Each row is a point on a tangle of strands that fork and nearly touch. The rows are in no order.
In the rows, 100 means zero.
Points whose rows are less than 96.3 apart are linked; no others are. Some points are linked to none.
Q364: 111; 84; 141; 115; 89; 99; 104; 141; 38; 103; 92; 79; 94; 109; 66; 91; 72; 106; 99; 111; 91; 103; 120; 90; 70
Q761: 49; 91; 75; 113; 115; 77; 96; 123; 118; 104; 105; 119; 113; 134; 120; 116; 106; 110; 145; 103; 99; 121; 103; 84; 96
Q491: 111; 108; 121; 142; 121; 80; 115; 85; 115; 94; 92; 97; 120; 96; 48; 104; 94; 129; 115; 70; 63; 100; 83; 76; 82
Q610: 105; 121; 99; 69; 73; 97; 123; 91; 96; 122; 92; 104; 82; 65; 142; 115; 123; 113; 95; 119; 115; 86; 115; 98; 140
Q21: 101; 128; 118; 116; 85; 98; 97; 59; 142; 81; 98; 124; 106; 120; 99; 96; 115; 109; 93; 111; 103; 100; 107; 113; 114
Q172: 88; 95; 89; 126; 79; 133; 85; 117; 98; 131; 98; 112; 91; 138; 77; 79; 82; 94; 96; 103; 100; 138; 110; 103; 89
Q941: 99; 94; 100; 129; 103; 94; 98; 114; 81; 73; 122; 138; 105; 155; 73; 105; 116; 112; 135; 76; 82; 104; 80; 120; 113
Q205: 65; 83; 109; 110; 151; 80; 72; 56; 114; 107; 126; 125; 116; 90; 124; 77; 107; 92; 124; 95; 107; 99; 96; 65; 130
Q290: 99; 113; 119; 118; 117; 99; 103; 82; 109; 110; 113; 90; 113; 80; 117; 91; 51; 128; 87; 83; 93; 99; 127; 117; 133
Q8: 88; 110; 80; 104; 87; 113; 70; 134; 110; 83; 101; 104; 103; 144; 66; 84; 100; 95; 105; 124; 108; 105; 105; 117; 81
Q497: 121; 131; 101; 90; 75; 78; 106; 119; 87; 85; 97; 89; 107; 96; 69; 115; 90; 106; 84; 133; 105; 90; 121; 100; 113
Q263: 109; 111; 70; 66; 79; 120; 112; 93; 122; 114; 90; 102; 84; 64; 141; 109; 134; 92; 90; 88; 137; 99; 101; 111; 108
Q326: 94; 113; 100; 126; 118; 83; 102; 107; 133; 66; 93; 76; 116; 94; 73; 122; 95; 106; 129; 83; 79; 111; 86; 84; 49
Q267: 91; 84; 85; 90; 124; 103; 100; 77; 139; 48; 114; 89; 92; 78; 129; 98; 102; 78; 73; 126; 105; 83; 81; 94; 94
Q371: 104; 127; 105; 72; 52; 94; 101; 114; 83; 124; 80; 97; 96; 88; 102; 126; 111; 112; 102; 142; 122; 79; 150; 103; 118
Q5: 67; 54; 82; 83; 132; 105; 125; 71; 149; 74; 79; 86; 95; 74; 149; 95; 116; 72; 83; 109; 115; 90; 85; 92; 129
Q505: 81; 110; 99; 132; 112; 81; 81; 132; 125; 73; 125; 85; 125; 76; 119; 124; 99; 93; 127; 82; 98; 104; 83; 102; 71
Q810: 120; 73; 136; 82; 90; 133; 85; 63; 72; 75; 118; 100; 102; 117; 83; 72; 69; 66; 53; 103; 106; 98; 100; 125; 105
Q946: 84; 108; 120; 105; 130; 95; 97; 58; 119; 111; 104; 102; 88; 46; 123; 82; 93; 98; 106; 111; 121; 88; 89; 53; 121
Q565: 106; 94; 129; 88; 56; 123; 108; 84; 73; 142; 84; 85; 108; 98; 79; 115; 78; 88; 60; 116; 110; 114; 123; 107; 109
Q129: 117; 105; 101; 76; 114; 124; 113; 47; 110; 133; 82; 110; 100; 92; 85; 54; 102; 99; 86; 87; 96; 107; 81; 92; 105
Q649: 99; 87; 82; 69; 129; 108; 83; 88; 73; 109; 122; 114; 93; 106; 144; 67; 108; 93; 114; 80; 121; 96; 83; 97; 90
Q508: 131; 114; 79; 74; 103; 100; 105; 87; 89; 140; 94; 117; 88; 113; 87; 79; 98; 98; 92; 70; 89; 114; 90; 107; 118
Q624: 103; 103; 70; 105; 84; 126; 89; 119; 121; 122; 114; 86; 122; 67; 109; 89; 138; 86; 107; 113; 116; 89; 82; 107; 60
Q403: 116; 91; 106; 129; 97; 120; 74; 124; 55; 104; 114; 131; 100; 133; 64; 73; 124; 113; 107; 70; 105; 100; 79; 120; 101
Q843: 69; 81; 68; 103; 116; 75; 103; 139; 109; 70; 111; 111; 122; 137; 118; 101; 101; 116; 120; 137; 70; 100; 100; 106; 109
Q150: 111; 95; 116; 85; 34; 111; 87; 101; 94; 117; 77; 92; 117; 134; 66; 147; 94; 77; 72; 132; 102; 117; 125; 114; 100
Q51: 109; 74; 130; 129; 90; 107; 122; 100; 41; 81; 128; 94; 86; 92; 92; 102; 88; 95; 75; 110; 92; 95; 89; 80; 80
Q921: 120; 98; 107; 117; 67; 124; 72; 130; 64; 88; 104; 103; 106; 141; 55; 102; 114; 86; 95; 98; 104; 92; 96; 128; 70
Q916: 118; 107; 69; 94; 68; 94; 124; 150; 89; 71; 108; 100; 116; 107; 102; 145; 87; 102; 129; 75; 86; 106; 93; 127; 83
Q161: 96; 89; 115; 66; 119; 90; 100; 109; 80; 72; 115; 102; 101; 121; 144; 93; 100; 109; 109; 90; 104; 90; 96; 109; 62
Q919: 128; 71; 142; 86; 54; 123; 62; 114; 70; 122; 102; 102; 112; 148; 64; 110; 107; 71; 79; 122; 91; 110; 100; 128; 89
Q427: 98; 85; 57; 63; 103; 92; 107; 123; 100; 134; 73; 105; 113; 110; 126; 81; 135; 117; 106; 125; 109; 89; 118; 107; 135
Q593: 115; 135; 131; 127; 44; 96; 122; 116; 90; 83; 90; 99; 92; 95; 69; 138; 68; 111; 98; 124; 91; 99; 124; 112; 110
Q907: 78; 97; 136; 168; 112; 130; 113; 60; 86; 116; 103; 110; 70; 88; 65; 88; 88; 119; 91; 76; 119; 97; 105; 75; 92
Q641: 96; 81; 67; 73; 87; 117; 106; 96; 128; 127; 72; 92; 109; 106; 110; 78; 112; 93; 63; 132; 100; 108; 114; 107; 119
Q274: 83; 85; 104; 76; 170; 52; 92; 94; 102; 89; 96; 84; 96; 58; 146; 103; 116; 98; 106; 89; 111; 65; 98; 72; 129
Q667: 93; 54; 75; 65; 103; 132; 114; 98; 122; 95; 66; 83; 96; 77; 132; 62; 109; 74; 67; 128; 135; 87; 105; 106; 131
Q704: 97; 97; 84; 100; 96; 98; 127; 121; 92; 75; 75; 67; 129; 96; 89; 125; 45; 104; 64; 86; 101; 100; 120; 113; 89
Q359: 122; 111; 137; 85; 98; 76; 116; 75; 75; 69; 87; 85; 89; 107; 76; 117; 64; 102; 56; 115; 82; 90; 118; 85; 100
Q186: 98; 87; 109; 142; 139; 114; 68; 102; 69; 99; 130; 122; 86; 113; 71; 58; 99; 99; 108; 74; 118; 97; 77; 98; 84
Q151: 84; 110; 138; 137; 87; 115; 122; 31; 111; 114; 101; 121; 101; 101; 85; 97; 118; 124; 106; 83; 100; 100; 86; 90; 117
Q137: 73; 98; 64; 82; 101; 79; 117; 92; 112; 120; 77; 124; 103; 125; 111; 109; 133; 124; 121; 118; 113; 110; 118; 77; 113
Q133: 112; 105; 50; 91; 94; 89; 94; 157; 137; 112; 103; 83; 98; 73; 127; 134; 125; 87; 118; 84; 92; 96; 96; 131; 118
Q379: 88; 95; 68; 62; 126; 112; 92; 113; 115; 59; 95; 88; 60; 106; 120; 96; 122; 72; 86; 138; 110; 75; 93; 96; 80
Q442: 110; 112; 75; 108; 99; 72; 106; 117; 161; 80; 93; 91; 117; 86; 68; 130; 112; 93; 125; 108; 48; 109; 84; 93; 86
Q822: 111; 108; 72; 76; 107; 74; 83; 128; 131; 132; 105; 102; 66; 59; 131; 119; 129; 76; 116; 118; 75; 96; 89; 88; 132
Q638: 97; 126; 77; 91; 115; 90; 108; 108; 95; 124; 72; 80; 108; 84; 87; 75; 103; 125; 107; 86; 130; 93; 99; 86; 70
Q549: 99; 102; 82; 110; 85; 110; 107; 144; 82; 61; 97; 77; 138; 110; 74; 102; 53; 108; 110; 64; 103; 106; 93; 139; 69
Q39: 84; 86; 91; 104; 126; 93; 104; 104; 123; 112; 107; 89; 120; 95; 138; 99; 73; 110; 88; 70; 92; 116; 102; 123; 104
Q723: 100; 104; 106; 82; 73; 126; 107; 69; 62; 120; 80; 92; 106; 91; 96; 86; 97; 97; 71; 101; 149; 105; 118; 93; 84
Q672: 98; 82; 160; 112; 60; 125; 104; 50; 83; 94; 102; 96; 119; 124; 78; 102; 82; 104; 68; 112; 95; 101; 119; 115; 99
Q660: 90; 84; 50; 57; 110; 111; 107; 114; 130; 94; 88; 92; 78; 83; 140; 112; 156; 70; 111; 102; 112; 77; 89; 107; 82
Q925: 94; 79; 110; 102; 103; 104; 80; 88; 78; 78; 117; 96; 122; 105; 94; 59; 83; 91; 65; 138; 120; 88; 102; 99; 112
Q878: 132; 114; 107; 96; 77; 132; 101; 74; 76; 110; 109; 134; 71; 123; 95; 109; 98; 78; 80; 73; 100; 114; 91; 114; 120
Q580: 102; 113; 133; 81; 102; 102; 116; 41; 96; 94; 90; 84; 86; 76; 102; 97; 59; 121; 71; 109; 95; 84; 126; 98; 118
Q623: 116; 117; 109; 126; 91; 85; 113; 109; 109; 117; 119; 108; 95; 84; 108; 106; 101; 112; 110; 111; 63; 113; 86; 96; 116
Q337: 110; 113; 69; 88; 76; 83; 104; 151; 129; 99; 98; 90; 118; 76; 122; 154; 119; 105; 164; 91; 94; 94; 105; 112; 72
Q375: 93; 104; 131; 99; 100; 97; 65; 109; 95; 93; 111; 100; 92; 118; 117; 66; 81; 109; 99; 145; 105; 97; 131; 106; 113
Q555: 112; 98; 125; 85; 102; 81; 108; 120; 66; 78; 91; 97; 103; 130; 90; 89; 88; 122; 121; 95; 82; 88; 116; 100; 69
Q78: 108; 90; 108; 116; 79; 107; 119; 85; 51; 80; 113; 122; 60; 119; 76; 120; 108; 78; 72; 109; 92; 100; 87; 86; 118
Q80: 110; 134; 124; 112; 66; 102; 132; 112; 116; 102; 67; 91; 82; 86; 76; 131; 70; 130; 134; 100; 83; 115; 119; 88; 87
Q528: 88; 135; 148; 130; 126; 97; 80; 61; 103; 122; 115; 94; 79; 46; 92; 110; 106; 97; 126; 72; 112; 95; 92; 54; 91
Q847: 130; 91; 77; 87; 122; 83; 112; 96; 113; 125; 99; 103; 101; 102; 97; 99; 101; 102; 102; 83; 44; 125; 67; 96; 103
Q231: 80; 109; 86; 81; 152; 60; 87; 111; 104; 94; 77; 78; 106; 77; 116; 95; 116; 118; 112; 83; 123; 80; 99; 74; 68
Q201: 92; 122; 104; 117; 90; 106; 109; 87; 79; 121; 90; 93; 118; 102; 82; 85; 88; 119; 90; 66; 146; 113; 123; 107; 89
Q462: 92; 92; 110; 144; 93; 106; 116; 121; 82; 134; 113; 113; 90; 106; 92; 93; 91; 118; 126; 83; 74; 124; 94; 91; 98
Q424: 109; 103; 76; 113; 126; 96; 101; 98; 88; 64; 128; 123; 74; 135; 79; 115; 110; 84; 102; 67; 84; 108; 60; 101; 87
Q256: 113; 118; 80; 97; 89; 113; 69; 98; 136; 100; 109; 138; 82; 133; 100; 87; 123; 90; 111; 122; 88; 106; 96; 114; 110
Q931: 84; 68; 86; 98; 126; 104; 80; 77; 111; 122; 132; 125; 113; 99; 132; 74; 119; 75; 122; 87; 103; 118; 65; 93; 131
Q97: 110; 101; 103; 81; 151; 67; 99; 116; 138; 97; 89; 75; 71; 52; 138; 109; 108; 97; 90; 114; 77; 84; 99; 80; 135
Q710: 86; 111; 120; 125; 130; 86; 77; 105; 106; 110; 125; 91; 123; 89; 120; 113; 78; 104; 130; 45; 98; 112; 98; 106; 83

A fork is a point with three links. Follow the links from the first point to the second and name the forks in between, in order.
Q528, Q172 -> Q508
Q21, Q916 -> Q8 > Q921 > Q565
Q723, Q528 -> Q565 > Q921 > Q8 > Q508
Q941, Q878 -> Q403 > Q921 > Q8 > Q508
Q921, Q337 -> Q565
Q822, Q907 -> Q565 > Q921 > Q8
Q667, Q580 -> Q497

Follow the links from the first point to the second, and from the first to the third. Name the last point that the two ways share.
Q97, Q51, Q925 -> Q565
Q21, Q364, Q916 -> Q8
Q375, Q941, Q907 -> Q921
Q133, Q375, Q161 -> Q565
Q555, Q916, Q941 -> Q921
Q442, Q80, Q843 -> Q497
Q129, Q151, Q925 -> Q8

A fork is a point with three links, a tip a point with one. Leave the first point through the second and follow the links. Name the first fork or tip that comes.
Q201, Q638 -> Q704
Q704, Q549 -> Q565
Q660, Q379 -> Q843
Q427, Q641 -> Q497
Q528, Q946 -> Q508
Q878, Q78 -> Q528
